Points on a hilly landscape, in no order, each with its height.
From any point a ball rolls to the lowest of the 6 points nearest to it. It stops when none of these is lower. Distance is the straight distance between rows; heights are no part of it.
Sib: [191 159 117 155 169 123 147 152 161  88 160 216 124 122 163 115 117 117
 106 112 167 122 152 147  94 135 116 140 115  72]  h=312
tonep: [136 103  98  52 126 127 112  46 197 153 104 108 125  63 138  84 163 150
 169 115 168  75 123 127 153 100 155 138 126 149]  h=249
Rukim: [132 122 133 129 149 143 164 150  69 116 165 183 145 163 181  89 140  93
 136 110 178  97 147 208  96 138  75 132 168 120]  h=361
gise: [128  96 109  97 110 171  96  59 180 140 112 128 118  83 129  64 142 137
 149 151 130  84 120 114 150 116 160 141  99 126]  h=256
disov: [156 148 133 135 148 163 148 168 139  92 133 158 132 160 178 153 132 105
 157 117 127 105 142 169  97 146 102 120  93  86]  h=484
Difal: [ 94  64 119 102 112  68 111  75  62 146 132 125 126 146 102 147 158  88
 169 137  73 160 131 120 147 131 124 172 150 120]  h=155
lomiv: [141  50  82 124 125  82 152 114 141 178  97 152 139 120 131 118 119 124
 131 113  61 116 154  94 135 144 104 151 150  88]  h=190
tilum: [187 106  83 109 125  83 176 118 154 139 104 173 147 119 171 145  96 155
 147 125 102 124 170 139 108 166 118 159 117  58]  h=136
pud: [ 94  69 119  79  95  94 130  89  90 122 107 128 147 170 141 150 145  98
 190 108  80 143 130 157 122 144  90 121 111  94]  h=182
zate: [ 87 122  94 141 137 131  51 148 122 119 109 109  91  65 131 115 125 177
 108 154  85 154  74 166 118  94 137 118 102 187]  h=364
Sal: [103 165 155  98 115 140 179 120  79  97 118  97 143 162 137 149 147 100
 131  91 177 110 145  94 115 121 109 125 166 135]  h=92
zuru: [126  32 117 105 104 134 101  93 162 157 112 140 129 112 122  92 115 101
 154 153  90  91 127 101 160 127 154 157 154 114]  h=216
febu: [108 162 160 141 102 119 187 121  72 119  84  89 151 151 127 158 143  89
 151 122 183 128  94  74 137 130 116 136 211 153]  h=219
Dolu: [117 120 115 177 169 175 110 141 115 164 145  76 178 115  49 121 148 137
 120 158 168 174  89 101 160 149 151 110 134 168]  h=482
Kebub: [114 127  76 150  94 126 142 100 211 130 136 111  81  95 103  84 143 130
 174 164 101  93 106 167 150  97 148 122 134 137]  h=347
kig: [111 132 118 175 137 167  90  75 163 152 157  57 152  84  84  86 127 125
 119 151 156 113  78 134 110 134 163 143  77 165]  h=164
Sego: [158 106 134 144 146 145 158 167 114 117 141 185 154 159 186 129 139 103
 155 119 131  99 130 215 115 144  80 119 115  96]  h=456
telaz: [160  80 214 146 107  90 132 137  90 130 117 108 146 129 134  85 111  82
  99 120 134 133 133  80 162 131 141 187 198 148]  h=192
keme: [171 167  67 129 123  98 111 148 125 139 148  96  99  91 134 218  94 171
  79 156 139 186 107 175 102 155 132  56 111 135]  h=740
doraf: [128  67 108 117 105 164 116  72 200 149 136 138 129 108 114  73 134 113
 178 137 115  89 112 128 165 122 164 137 124 139]  h=248
sapa: [169 185 119 144 164 126  99 156 127 139 193 210 108 109 143 104  90 162
 106 112 162 130 157 122  88 121 113 112 108  90]  h=403
bez: [105 129 112 172 158 146  92 160 106 177 134  89 131  98  86 114 121 153
 116 135 137 148  93 107 156 110 142  72 123 149]  h=457
Zuvak: [148 117 164  94 140 137 173 108  35 117 140 140 144 142 188 125 133  95
 141 121 145 120 152 197 124 145  82 114 130 144]  h=346
tovo: [107 104 172 140  99 127 184 112 101 101 109 111 143 185 122 150 149  94
 142 134 126 112 107  85 142 125 118 134 171 170]  h=238
sif: [103 161 141 141 155 150  91 160  91 155 139 144 108  99 111 118 104 168
 110  87 133 134 142  90 141  84 123  95 115 138]  h=220
mabo: [133  65  77  94 124 148  96  77 182 152  97 144  96  88 137  68 106 135
 161 136 130  92 122 130 155 122 149 154 164 115]  h=235
Deka: [115  98 179 144 131 152 133 142 133 123 105 139 141 145 114  89 134 111
  97 117 121 110 132  77 172 102 135 132 143 137]  h=132
Mifer: [138 134  99 133 105 151 136  62 223 152 139  84 126  71 100  69 124 131
 152 147 146  91 119 174 148  98 155 141 108 148]  h=316
ket: [154 187 122 135 151 143 112 166 136 134 142 155  89 133 137 179  85 158
 105 117 151 142 153 138 113 111 136  99  69 110]  h=107
Sebag: [150 186 110 151 131 128 124 175 180 103 105 143  97 151 156 185 121 144
 150 136 144 136 126 192  88 155 127 131  76 116]  h=679
pavu: [121  86 152 105 120  69 170 111  44 107 133 115 132 163 152 154 157  99
 136 104  79 131 158 120 166 146 104 152 133 122]  h=117
Runa: [142  70 166 135  70  88 150  81  67 114 106  89 127 144 131 135 142  79
 155 155 140 138  89 110 152 152 133 159 178 174]  h=198
leg: [139  18 164 124 115  97 126 114 120 131 124 134 140 131 117 109 132  87
 136 136  78 119 131  88 164 155 144 181 153 129]  h=187
dif: [137 180 136 128 115 128 129 148 174 129  79 158 100 116 135 145 107 166
 115 130  95 140 159 126 112 113 108 131  88 113]  h=360
dipir: [111 123 176 160 145 185  94 138 138 136 115 116 155 139  91  99 138 106
 121 139 157 141  96  75 149 124 167 123 128 184]  h=277
vaba: [135 179 108 132 168 166 128 174 149 129 135 135 111 163 163 183 147 126
 144 129 192 113 141 182 103 150 128 113  81 100]  h=640
Pir: [ 98 133 113 119 133 135  60 105 168 115  86 164  91  79 149  78 141 181
 146 162  91 123 122 156 132 103 137 153 141 136]  h=267
lorut: [212  96  95 148 148  81 178 149 130  92 129 199 146 122 186 136 150 119
 128 138 143 116 142 152 128 166 120 161 122  71]  h=208
nos: [153  68 192 144  79 135 137 106 115 117 128 113 151 168 115 112 136  75
 129 147 122 120 104  95 157 145 161 168 176 176]  h=224
Pefu: [100 134 143 157 143 156 107 150 154 127 104 131 114 108 111 112 114 150
 123 120  97 124 124 102 142  81 120 116  93 139]  h=285
rasus: [131 125 183 154 169 194  74 124 121 118 129 113 163 119 104  84 154 109
 121 120 162 129  89  71 156 119 158 133 124 171]  h=232
Fur: [140 144  87 132 127 112 119 186  73 170 135  89 108  74 124 162 108 197
  69 124 108 152 104 148 129 112 134  49 135 170]  h=575
fegu: [172 118 137 113 131 127 170 133 158 125 118 159 141 133 145 131 105 119
  97 103  84 109 173  93 142 129  97 139 108  85]  h=106
dip: [175 187 104 123 152 122  88 164  85 167 180 153  69  85 130 137  84 193
 106 108 169 146 157 135 113 125 139  86 127 112]  h=474
remav: [126 201 100 131 102 108 105 154 200 130 115  99 102 127 127 184 107 152
 105 154 115 170 124 176  86 133 129 115  83 124]  h=591
pum: [ 99 131  72 181 135 123 102 136 169 155 147  81 109 107  85 133 120 143
  86 157 108 153  78 133 117 118 120  84  86 159]  h=527
latut: [ 97 142 174 142 154 146 119 152  99 135 137 158 138 140 111  87 125 135
  82  79 140 129 148  54 136  88 117 118 150 126]  h=91
Purub: [124 189  91 133  84  86  92 128 205 101 103 108 127 136 125 188 104 173
 106 150  95 199 113 199  76 122 142 119 109 126]  h=661
pul: [104 198 123  89 164 156 160 157 107 105 161 130 141 167 126 152 135 122
 130 108 181 132 149 122 110 141 121  98 140 115]  h=375
noga: [112 141  86 159 154 119 133 168 129 153 136  62 130 117  58 164 138 156
  89 159 137 165 110 101 142 132 132  57 113 129]  h=83
vak: [131 179  89 109 157 140 119 160 101 167 176 117 105 128 101 162 106 161
 106 127 155 164 148 117 140 129 142  54 107  92]  h=541
Sezo: [128 187 104 121  90 126 131 142 185 108  82 130 107 146 144 166 113 162
 147 144  99 118 143 150 101 115 118 130 103  99]  h=511
Nuted: [118  63  95 107  80 113 142  95 135 143 131 144 123 161 110 120 130 126
 187 137  67 103 141 114 151 126 110 139 155 101]  h=184
gup: [ 99  95 150 108  94 124 167 115 110 105 122 118 143 190 111 130 165 104
 160 133  84 111 110 100 154 137 112 128 143 134]  h=215
tinen: [117 166 113 139 126 136 151 156 166 133 116 131 112 149 133 146 122 140
 130 119  95 121 139 114 122 118 117 117  82 123]  h=507
zul: [145 175 131 127 172 160 135 182 151 100 153 154 116 159 147 149 122 115
 128 107 157 102 149 136 113 137 111 113 101  88]  h=526
gavu: [163 110 140 106 138  93 188 128  93 101 148 143 148 153 168 141 136 112
 125 102  89 116 187 138 122 143  96 155 107  80]  h=18
pozud: [153  86 109  89 114  94 162 102  92 118 126 133 144 162 156 161 140 119
 169 110  67 116 170 146 127 149 107 145 114  69]  h=113
Komo: [150 120 189 141 103  70 167 120  45 124 111  92 128 146 130 144 155  94
 124 111 134 132 116  89 156 129 114 158 194 139]  h=165
nug: [108 165 140 106 116 107  35 120 162 124  83 187 158 113 124 148 113 217
 101 155  82 155 166 195  92 130 155 145 146 109]  h=754
lokid: [ 99  63 163 126  96  69 123  54  58 117 112  81 120 135 134 159 138  71
 184 154 120 184  96 122 160 135 111 158 141 150]  h=177
mizet: [151 160 120  98 135  83  81 188  75 134 162 131 107  78 167 175 136 219
  89  90 112 153 135 172 119 125 146  89 139 168]  h=630
fen: [111 141  94 140 135 155  88  58 169 133 131  93 129  54 111  82 130 134
 122 143 145 116  96 158 116  93 165 133  78 148]  h=310
Ziko: [184 128 119 113 126 115 164 146 148  90 115 178 131 135 169 148 116 124
 138 119 117  97 156 140 107 146 113 159 100  62]  h=230
fisu: [128 121 193 138 130 177 102 116 159 129 128  97 182 141  91  93 140 114
 132 155 163 106 104  90 137 142 177 150 138 196]  h=306
terif: [126 149 163 107 147 140 176 152 122  94 145 142 136 178 127 145 121 102
 111  89 127 113 163 104 127 117 111 116 127 104]  h=274
vapen: [ 76 176 127 126 141 164 160 152 149 116 138  81 145 174 106 169 136 123
 122 122 133 120 137 109 132 138 125  89 106 130]  h=524
novok: [140 170 122 114 185 153 138 154 121 108 190 177 110 158 119 112 112 122
 109 108 190 127 157 114  78 144 115 116 133  82]  h=433
gutiz: [124 157 123 121 100  92  50 151 159 130 116 148 134 110 130 185 100 193
  99 138  97 198 129 204  85 116 141 117 105 152]  h=714
gukel: [128 135  93 163 143 157  61  87  97 122 119  85 129  51 132  95 135 141
 113 130 138 125  52 128 107 123 167 131  78 184]  h=352
zati: [ 82 163  74 159  97 115 106 140 190 134 113 106  88 108 116 124 114 156
 123 159 101 164 100 155 106  91 127 118 106 155]  h=542
turu: [108  37 120 121 134  63 109 104 100 170 132 135 138 132 108 117 135  84
 145 141  52 141 148 105 163 156 129 169 157 113]  h=173
Nam: [114 163 168  88 124 118 192 116  67 108 165 125 130 137 148 121 129  91
 107  75 191 117 152 109  82 150 113 156 171 118]  h=193
bobag: [ 91 145 159 146 155 159 127 168 117 131 131 112 142 160  64 119 143 128
 103 129 166 156 112  68 142 117 137  98 166 166]  h=302
kuro: [105  92 142 148 114 181 104 113 176 134 105 132 107  98 116  78 132 125
 132 155 115  99 105 109 157 111 156 146 102 136]  h=241
pok: [121 145 186 109 112  93 178 127  87 111 153 121 147 150 130 104 126  98
  87  90 155 128 167  88 127 115 116 148 185 118]  h=163
zubo: [100 124 165 156 119 149 158 134 133 104 114 100 156 172  91 127 158  88
 139 154 162 136  78  80 137 150 133 137 176 183]  h=340
zivov: [ 94 143 139  95 138 155 176 117  53 137 150 148 131 132 164 107 135  88
 124 112 215 110 149 167  87 149  91 147 191 120]  h=240

Call two points neighbours if one is among the 6 nearest of the other. Go from one point of each pair to the other, from neighbour to neighbour, staying as low as possible. Name the highest point that can't be avoided.
ket and Sal => sif
latut and gavu => Komo
Sal and latut => pok

For each start below, name the point where the ball stops.
nug => gavu
zate => gavu
gise => gavu
